Each row is a point on a landscape with many valleys, with its height.
From any point a ball rolls to the lowest of the 2 points nearest to it. It stops when none of these is lower. Distance is the straight distance between rows; heights are no part of it.
Z_639 (h 477): [-20  14  -1  18 -11  34   2 -14   7   0  34  12  24   4  15  14   5   4
  17 -13   9]
Z_342 (h 405): [-55 -24 -23  30  25   0  14  25 -36  -3  30   4  -6  36  15 -21  40 -16
  24 -13 -24]
Z_827 (h 442): [  7  -5 -20  29  43   8   7  20  -1 -19  43  -2 -25  12  30  -8   6  -1
  13  25 -12]
Z_538 (h 401): [ 21 -10   3   3  33  41   5  15  -8 -26 -12   8 -48  20  -6  -8  -1 -25
   8   1 -10]
Z_780 (h 441): [ 11  22 -27  15 -24   9  22  -7 -15   8   1 -18 -16  -4   4  11  11  29
  16 -25 -29]
Z_683 (h 287): [ 24 -27  12 -11  -3 -22  29  23   3   0  -3 -22  25  -7 -62  18 -32  -3
  43  12 -22]
Z_447 (h 389): [ 16  -9 -39  15  19 -16  -1  -6 -23 -32 -10 -33 -44 -27   1 -16  36  11
  15  24  21]
Z_982 (h 218): [  1  -3  -2 -11   7 -18  -2   7  19  -6 -22 -15  -9 -43 -25   9 -10   5
 -33 -10 -13]
Z_619 (h 261): [ -7  16   0  -5  23  13   8  43  -9   0  -3 -35 -29  23   3  -2  35  -7
  59 -15 -37]
Z_623 (h 206): [ 32   1  13  -5 -26 -29  17   0   1  17  -3  -7  42 -36 -19  20  -1 -18
  37  37   7]
Z_869 (h 447): [ 11   4  -5  24   6   9 -31  -3  27 -12 -51  40   7 -21  17 -14  -1 -21
 -27  57  -1]
Z_562 (h 291): [-18  17 -13 -34  35 -15 -17 -29  14 -10  -6 -24 -19  28  31 -10  14  -2
 -69   5 -15]
Z_577 (h 420): [ 37  15 -13  18  50  22   4   8   1 -22  27  18 -59  43  30 -25  -5 -11
  -9   3  -8]
Z_936 (h 100): [  3   0  19 -14  -8  47   3 -13  20 -25   4  -5 -17 -25   8  24   4 -15
  52  10  -5]
Z_658 (h 256): [-23   4  -4 -24  14 -12 -33  -9  29   6 -33 -17   2   4  -4   4   2   7
 -60 -26  -6]
Z_859 (h 270): [ 16  12  28  21 -16   7  30 -27  17   4  19 -30  35  -5 -25  19   9   9
  46  -2   3]
Z_789 (h 216): [  6  48 -36   4  35  18   6  15  10   4 -12 -24 -11  14   9  -7  10 -24
  42   5 -15]
Z_903 (h 445): [-39   8 -42   0  33 -16  19   6  -4  10  32   6   7  44  26 -15  26 -23
   8  13 -55]
Z_923 (h 341): [ 14 -17  50   9  -9   8  21   6  -1  21  34 -24  17  10 -41  11  18  48
  -8 -27   7]
Z_769 (h 289): [ 19 -19  37  -1 -30  -3  22  18 -43  16  21 -20  10   8 -48   5  -5  32
  28   7  11]
Z_191 (h 518): [ -8   8  -9  -7   2 -19  -5   9 -32  39  22 -11 -35 -27   7  -6  23  36
 -28 -15   3]
Z_959 (h 223): [ -6 -10  12 -11  33  -8 -15 -15  36  38   7  -5 -20  -4  22  15  42   1
   3   2  -5]
Z_718 (h 446): [ 21 -23 -12  24  35   7  -8   3  12 -40 -50  20   1   6 -15 -15   4 -47
 -30  34   5]
Z_277 (h 381): [ 33   8  41  -1 -10   2   0  11   1  45  -7  -4  31  10  -2  13  41 -16
  27   1  30]
Z_824 (h 153): [  2 -21  47 -17   0   3 -14  -4 -25   2 -36  -9 -17 -42 -40  10 -40   7
 -15  -1  29]
Z_188 (h 222): [ -5 -15  17  14 -17  -6   6  32 -35  26  41   4   0 -11 -14  -3  18  31
  56  18  23]
Z_794 (h 258): [ 13  25  -7   5  24 -10  30  28 -11  12  -2 -27  25  -9 -29  14 -19 -19
  41 -12  -5]
Z_317 (h 478): [ -7   1 -23  -8 -28 -16   8  18  -5  44  17  -1 -20   0 -13  -9  27  32
  17 -27 -11]
Z_313 (h 499): [-11 -13   3  21  10 -13  -7   4 -14  56  12  -3  23  54  -5  -8  57  20
   2   3  17]
Z_804 (h 639): [-53  14   0 -22   1   3   3 -19  -9  27  54   5  12  66  30   0  -4  26
  -3 -24  -3]
Z_222 (h 438): [ 28 -13   9  -1   9   4  -8  17  -3 -74 -47  29 -16  -1 -19 -37 -27 -47
 -36  25  -9]
Z_613 (h 293): [  0 -21   0  -6 -56 -23   9  30 -29  17  33  10  24   0  -6  -9  14   8
  47 -20  45]
Z_560 (h 163): [ 24   8  35 -19 -31   5 -25  13  18  10   7  -3  28  -3  28  29 -15  19
  -1 -18  35]
Z_810 (h 318): [ 32 -15 -28  11  26 -10   9 -15   5 -46  10   7 -59  18   6 -38  49 -10
 -29  -4 -12]
Z_29 (h 575): [  5  40 -18 -10 -13   8 -25   9  -2   8 -52  10 -26 -11  19 -14  -7   6
 -53   2 -22]
Z_742 (h 317): [-25  12 -36   1  -4   3   6  -6   6 -19  26  22  -8 -28  21  -1 -14  -6
 -24 -12 -26]
Z_85 (h 407): [ -6   6   2  28 -20  19 -26 -24  24   2 -10  36  29 -20  22  12  10   5
 -20  31  10]
Z_856 (h 314): [  4  -9 -17  -8  43 -13  -1 -35  17 -40  23   9 -37  45  31 -30   9 -17
 -59   0 -16]
Z_637 (h 292): [ -8   4  12  -8  29 -36   4 -39  29  66  15  -2  12  19  31  18  14   7
 -21 -15  -5]
Z_480 (h 385): [ 23 -15   4   6   7  15  12  23 -17 -13 -15   7  -5 -10 -12  13 -34 -11
  -2  21 -14]
Z_144 (h 190): [  9 -13   6 -36   8   1  -3   6 -17 -35 -30 -15 -41 -46 -43  -8 -33 -10
 -23   8   8]
Z_771 (h 296): [ 21 -24  25  17  -4  13  29 -51   0 -67  -5  14 -30 -33 -15 -14   3 -41
 -13  20  -3]
Z_463 (h 486): [ -1  -7 -18  -3  -2   7  -8  10  21  21  -4  -1 -23 -14 -48   2 -18  48
  34  -4  16]
Z_460 (h 164): [ 20  41 -25  18  20  17  12 -18  21 -14 -14  -2 -16 -22  -4 -11   9 -27
  -1  29 -17]
Z_839 (h 415): [ 18 -26  27  -7 -26 -19  -9  12 -16 -41 -39  19  -8 -55  12  -4 -46  -6
 -16  48 -26]
Z_110 (h 15): [ 24  22  15 -22 -58 -14   0  10  23  23  13  -3  16   7  -2 -14   3   8
   7 -36  46]
Z_797 (h 660): [-49   3 -22 -20 -15   1 -19 -18  10  18  36 -19   3  59   4 -12  19  61
   1 -15  15]
Z_285 (h 448): [-14  -6 -13  28   5  27 -10 -43  21 -23  16   1  27   2  28  14  35   4
  -5  21  16]
Z_249 (h 352): [ -2   6   4  11 -13 -18 -19 -27  36  35  11  27  38  11  36  16   8  15
 -26  -4  10]
Z_877 (h 419): [ 13  16  -6  23   4  50  21  -3 -20 -30   3 -22 -29  12   2   8   6  15
  21  -3 -16]
Z_145 (h 254): [ 16  -2  34  -7 -24   0  11 -23 -41   1  -3 -16  18 -29 -28  12 -20 -15
  11  51  17]
Z_192 (h 283): [ 14  -5  11  11   3  17  15 -47 -29 -44 -24 -17  -5 -37 -23  -2  -5 -23
  -4  29  31]
Z_69 (h 288): [-18  10  10  19 -19   3  14 -35  17  -7   8   7   8 -43   8  10  -2   8
 -42 -38 -21]
Z_813 (h 422): [  9   6 -30  -2  11  13  -8  -5  -6 -64  -6 -10 -14   0  15 -11  -3 -15
 -41   2  10]
Z_601 (h 522): [-65 -17 -29 -21  32 -38   2 -17 -26  36  15  -7  21  64   4 -18   9  12
  -8   0   8]
Z_994 (h 290): [-29 -17  13 -10  -9  47 -23  -2   3 -42 -19  25  -9 -18  -7   5 -30 -11
  -4 -12  22]
Z_18 (h 465): [-23  -3   4  15  15  19   3  11 -19 -17  46  -4 -10 -15  32   6  18  -2
  44   3   4]
Z_784 (h 212): [-13  31 -16  13  36 -17  15   9  26  37  24 -12  20  -2 -25   5 -30   5
  28 -40   5]
Z_412 (h 344): [  8 -31  15 -11 -46 -16  -3  16   0   2 -49  20  27  -8 -34  10 -19  -8
   4  -1 -10]
Z_67 (h 369): [ 24 -42  13  18   1 -19  -2  22 -19  -4 -42   7  34 -19  -8  22 -15 -13
 -23  20   0]
Z_500 (h 402): [ 15 -41  21  20 -29  11  12 -18 -12 -25 -24  34  -6 -23 -11   5 -22 -15
  -8  57 -32]
Z_759 (h 546): [-35 -16  -5 -22  -1 -27 -11  22  -1  51  30   3  25  71 -10 -22  19  12
  -9 -24  19]
Z_963 (h 152): [ 13  -4  10 -11 -26   7   8 -21  22 -18 -24   4  11 -41  -9  27 -30 -22
  41  29 -14]
Z_300 (h 590): [  4  13 -16  -4 -15 -18 -22  40 -11  16 -45  34   7 -15  35  -4 -36  -1
 -29 -10 -33]
Z_441 (h 482): [-39 -11 -35   3  26  -8 -11  -1   5  27   7  21  19  32   8  -5   9  -9
 -11  11  -6]
Z_46 (h 624): [-34  29   1 -48 -10 -22  -6 -18  10  43  24  25  29  68  41  -2 -40   6
 -15 -23  16]
Z_910 (h 145): [  2  -1   9 -10  36 -15 -20  -3  16  39 -32   8 -10 -10  24  -1  43 -38
 -38  13  -7]
Z_539 (h 207): [ 10  37 -13  -1   9  -8  -4   8   8  38 -17  13  11 -35   9   2  15 -24
  -4  14  -1]
Z_892 (h 350): [-22   2 -26  17  20  -4 -16  14 -36  -8   7 -15 -49  10  28 -29  51  11
  33  17  14]
Z_404 (h 257): [  8  38  38  23 -33   8  11 -19  19 -14 -18   7  36 -34  16  15 -30   7
 -33 -19 -31]
Z_244 (h 309): [ 25  36  12  -2   4 -11  11  31  -1  53   2 -20  19  17 -10   0   6  -8
  57 -19  17]
Z_655 (h 221): [ 27  19  56  -3 -47  -2   2 -13  -6 -21 -46  -9  39 -18   1  18 -52  -6
  -4  14 -33]
Z_834 (h 359): [-51 -34 -42  22  28  14   1   0 -36 -27  31  17 -20  30  17 -15  -1  -6
 -10 -16   9]
Z_770 (h 462): [ 14 -22 -12  -2 -22  15  20  -7  -2  -1 -21 -10 -23  -7 -30  24 -20  32
  33 -29  -8]
Z_985 (h 551): [-10  10 -41 -19   8  -8 -11  -5  -4  43 -21   4 -50   4   7 -11  10  20
 -35 -10 -21]
Z_552 (h 602): [-20  31   0 -16 -10 -27 -31  14   8  31 -25  32  36  32  44 -11 -45  -1
 -43 -23 -19]
Z_543 (h 315): [ 21 -38   9 -12 -57 -23  26  28   9   4   9  14  27  -2 -37   9 -24   3
  30 -12  -8]
Z_163 (h 440): [ 23  -3  12  22   0  -3  -3  12  14  48  -2   8  36  25 -24   8  10  14
  -3  -1  16]
Z_107 (h 188): [  9   7  28 -22 -57 -11   1 -49  10 -31 -32 -19  22 -38 -27  10 -36  -8
   1  41 -27]
Z_432 (h 431): [ 29  -2 -14 -17 -14  35   3   8 -11 -83 -11   7 -35   8 -19 -26  -9 -16
 -19  26 -10]
Z_252 (h 67): [ -8  -7  21   6   9  26 -16  -4 -22   8   1  -4   1 -21 -17  18 -28  23
  -5 -20  54]
Z_660 (h 299): [-36   3 -29  -9  33 -18 -12  33  -1   0  17 -27 -53  13  24 -13  13  15
  47 -10 -21]
Z_476 (h 319): [-45 -28 -24   0  30  24 -15   1   0 -15  -2   5 -15   4 -16  -1 -15 -10
   4 -32  20]
Z_526 (h 316): [ 13  -1  36  23  19  25  19 -17   8 -12  21 -28  17  -9 -20  28   0  24
  -8   0   6]
Z_346 (h 185): [ -3  29  24  -8 -37  -2  16  -5  35  10  35 -27  16   0 -26 -12  29  21
  38 -33  12]
Z_670 (h 154): [-17  18 -17  -9  16  -8 -10  16 -10  19  22 -15  23 -13 -28   1 -35  20
  13 -27  47]
Z_724 (h 353): [  0 -29   0  -4 -57 -20  -5  24  22  28  30  48  38  20  15  -7  15 -10
  18 -12  27]
Z_382 (h 408): [-16  10 -54  -6   9 -22   0  -7 -14 -43  14 -32  -3 -22  22 -10  27  -9
  -8   2   8]
Z_568 (h 239): [ -4   8  42 -12  -4  31 -42   5   6  -1 -15  18   2 -20  33  22 -20  -3
 -25 -14  22]
Z_301 (h 612): [  7  18  10 -17  -6  -7 -15  24  27  40   8  19  32  47  32  17 -36  -2
 -14 -28  -3]
Z_212 (h 303): [ 48 -29  13   5  20  -8  20 -15  -6 -71   4 -11 -42 -18  -1 -17  32 -28
 -15   3   0]

Where does a ball stop that starts at each point below?
Z_839 | Z_252
Z_718 | Z_460
Z_601 | Z_110
Z_797 | Z_252
Z_500 | Z_252
Z_810 | Z_936
Z_742 | Z_936
Z_856 | Z_252

Call two points neighbours if one is among the 2 nearest of the other. Go from one point of each pair to the other, from neighbour to neighbour, staying as low as possible. Name the highest point that can't be avoided.
Z_188, Z_252 | Z_759
Z_252, Z_936 | Z_810
Z_188, Z_110 | Z_923
Z_910, Z_460 | Z_539
